Points, in no order, along strands that fork and pass close to each other.
Two points are linked if the straight distance between their rows is under 46.2. Some points are linked to none.
bira: [-65  -8  28 -25  17  12  34 -77 -31  -6  -6  17 -62  34]
Lotag: [ 33  21  29  11 -52  54   1 -18  28  17   7  -6  18 -50]
Kune: [ -2  -6 -18   1  24  13   5   9  -7  -3 -11  16  21  20]
ferak: [ 49  14  -2 -17 -39  65   2   7  42  14   1   4  41 -31]
kuzil: [ 56  14 -21 -16 -35  33 -14  40  51   5  10  -5  48 -15]
korug: [  5   3  22  25 -18   6  -1 -14  -7   9   6 -14 -10 -21]
Nesu: [ 36  25  11  26 -39 -17 -25  34  26   3  19 -31  14 -40]
zibi: [ 24   0   8 -18 -26  73  16 -17  23  16 -10  30  33 -15]
tate: [ 15  14  43  12 -53  56   7 -41  17  20   4  -3   1 -46]
sir: [ 46  27  -3  13 -42 -11 -33  47  38  -4  22 -31  28 -36]
sedun: [ 49   3 -42 -29  -7   7 -22  66  39  -8   4   3  57  19]
roza: [-61  -5  17 -37   1  55  43 -76 -17  -5 -16  57 -17  32]
Fim: [-40 -27 -10  15  59 -96   0  -5 -46  -5  -3 -33 -70  23]
Kol: [ 39  18 -29  -7 -11 -23 -35  70  30 -14  15 -12  46   0]
monoz: [ 11   3   7  32  -9 -70 -28  36  -7  -1  17 -32  -9 -24]
Garid: [ -4  -8  -1 -15   4  55  19 -19  -3   4 -15  37  24  11]
puves: [ 40  26  25  27 -54  17 -13   4  31  15  15 -27   8 -59]
fonef: [ -6  -1  25  10  -9  22  10 -26  -9  10  -2   4  -6 -10]
mosak: [-50 -17  -3   4  54 -26  14 -28 -38  -8 -14   2 -44  38]
duzos: [ 12  -2   8 -29 -22  80  24 -29  18  13 -15  42  35  -8]
Gal: [-29 -15 -32  17  61 -59  -8  30 -30 -16  -8  -1 -11  38]
Nes: [-19  -5  15   3   4  30  16 -36 -15   4  -8  17  -9   6]
kog: [ 35  17 -18   4 -13 -34 -36  65  24 -11  15 -15  36  -7]
gaveb: [-60 -13  22 -16  35  -8  27 -64 -38  -7  -8   5 -66  31]
sufit: [ -75    1   52  -42  -13   20   49 -105  -30  -10    6   18  -78   29]
gagif: [ 24  16   1  27 -20 -63 -38  51   5  -6  20 -30   6 -28]
zamos: [ -21  -24   -1   30   25 -110  -14   10  -39    0    7  -46  -57   -8]
lumi: [ 52  29 -16  -3 -40  -8 -38  59  49  -6  23 -26  40 -26]
tuz: [-32 -28  -1  20  39 -96  -5  -7 -45   1   1 -40 -68   6]
Fevok: [ 20  12  23  29 -27  -1 -10   4   2  13  11 -22  -2 -34]
zako: [-44 -25 -17  15  64 -69   2  -2 -39  -9  -9 -15 -53  33]
fivo: [  2  -5  -8  -6   9  33  11  -2  -2   2 -13  22  21  11]
vide: [ 46  14 -36 -21 -15  -5 -30  72  40  -9  12  -4  55   8]
Lupi: [ -9  -4  13 -22 -12  73  27 -41   2   9 -15  48  21   6]
Vasu: [-57 -16  12  -7  42 -12  22 -49 -37  -3 -10   6 -57  35]
ral: [ 30  -1 -25 -13   3  27   1  31  19   2  -4  15  46   8]
taga: [ 20 -13 -32 -35  12  57  18  13  14   6 -23  47  48  23]
fazut: [ 28  17  -7  19 -16 -48 -36  55   9  -7  17 -23  19 -15]
Gakir: [-25 -15 -30   3  54 -14   6  13 -21 -11 -18  16   6  39]
foraf: [ 30  18  19  29 -37  -1 -15  11  19   8  15 -26   7 -45]
lig: [-43  -8  22 -21  -1  52  32 -65 -15  -1 -12  40 -12  19]
Tikip: [-69  -2  42 -33   0  20  38 -91 -29  -8  -2  16 -69  27]
zut: [-38 -21 -26  20  66 -70  -5  14 -35 -15 -10  -6 -32  36]
Sitan: [ 62  24 -24 -18 -40  15 -28  55  58  -2  16 -19  50 -21]
kibor: [ 43  25  22  18 -55  35  -9  -3  37  14  14 -22  19 -56]
papub: [-31 -15 -33   8  64 -33   3  20 -29 -19 -17  11  -5  44]
sugis: [-52 -22  -6   5  63 -51  10 -24 -42  -9 -13 -10 -62  38]
topo: [ -13  -16    1   33   16 -105  -18   22  -34   -1   14  -41  -44  -12]
nalam: [  7 -13 -20 -29   8  60  22  -5   8   5 -22  48  40  17]
bofi: [-15 -10 -26   3  38  -1   5  15 -16  -9 -14  17  13  30]
Gokaz: [ 33   7   4 -13 -28  64   9  -6  26  12  -4  18  38 -21]
niza: [ -1  -7   7  36  -1 -82 -23  21 -25   1  14 -37 -29 -21]
kame: [ 53  16  -9 -11 -38  42 -10  26  48   9   9  -6  46 -24]
nife: [-36  -7  19  -9   8  38  24 -51 -19   3 -13  27 -15  16]

A fork is a point with three links. Follow the links from the first point to the second and name the forks in between, in order.
mosak, topo: zako
zibi, bofi: Garid
fonef, sir: foraf

A fork is a point with three links, a tip a point with one. Leave the first point through the second and follow the links. Name the first fork or tip that comes.
ferak, Gokaz: Garid
Nes, fonef: foraf
monoz, gagif: sedun
sugis, mosak: sufit
fonef, Nes: roza

Name the points in between on the shortest way along the links from the first point to the second, in order.
gaveb, papub: Vasu, mosak, sugis, zako, zut, Gal
niza, vide: monoz, gagif, fazut, kog, Kol
roza, Nes: lig, nife
kuzil, Garid: kame, ferak, Gokaz, zibi, duzos, Lupi
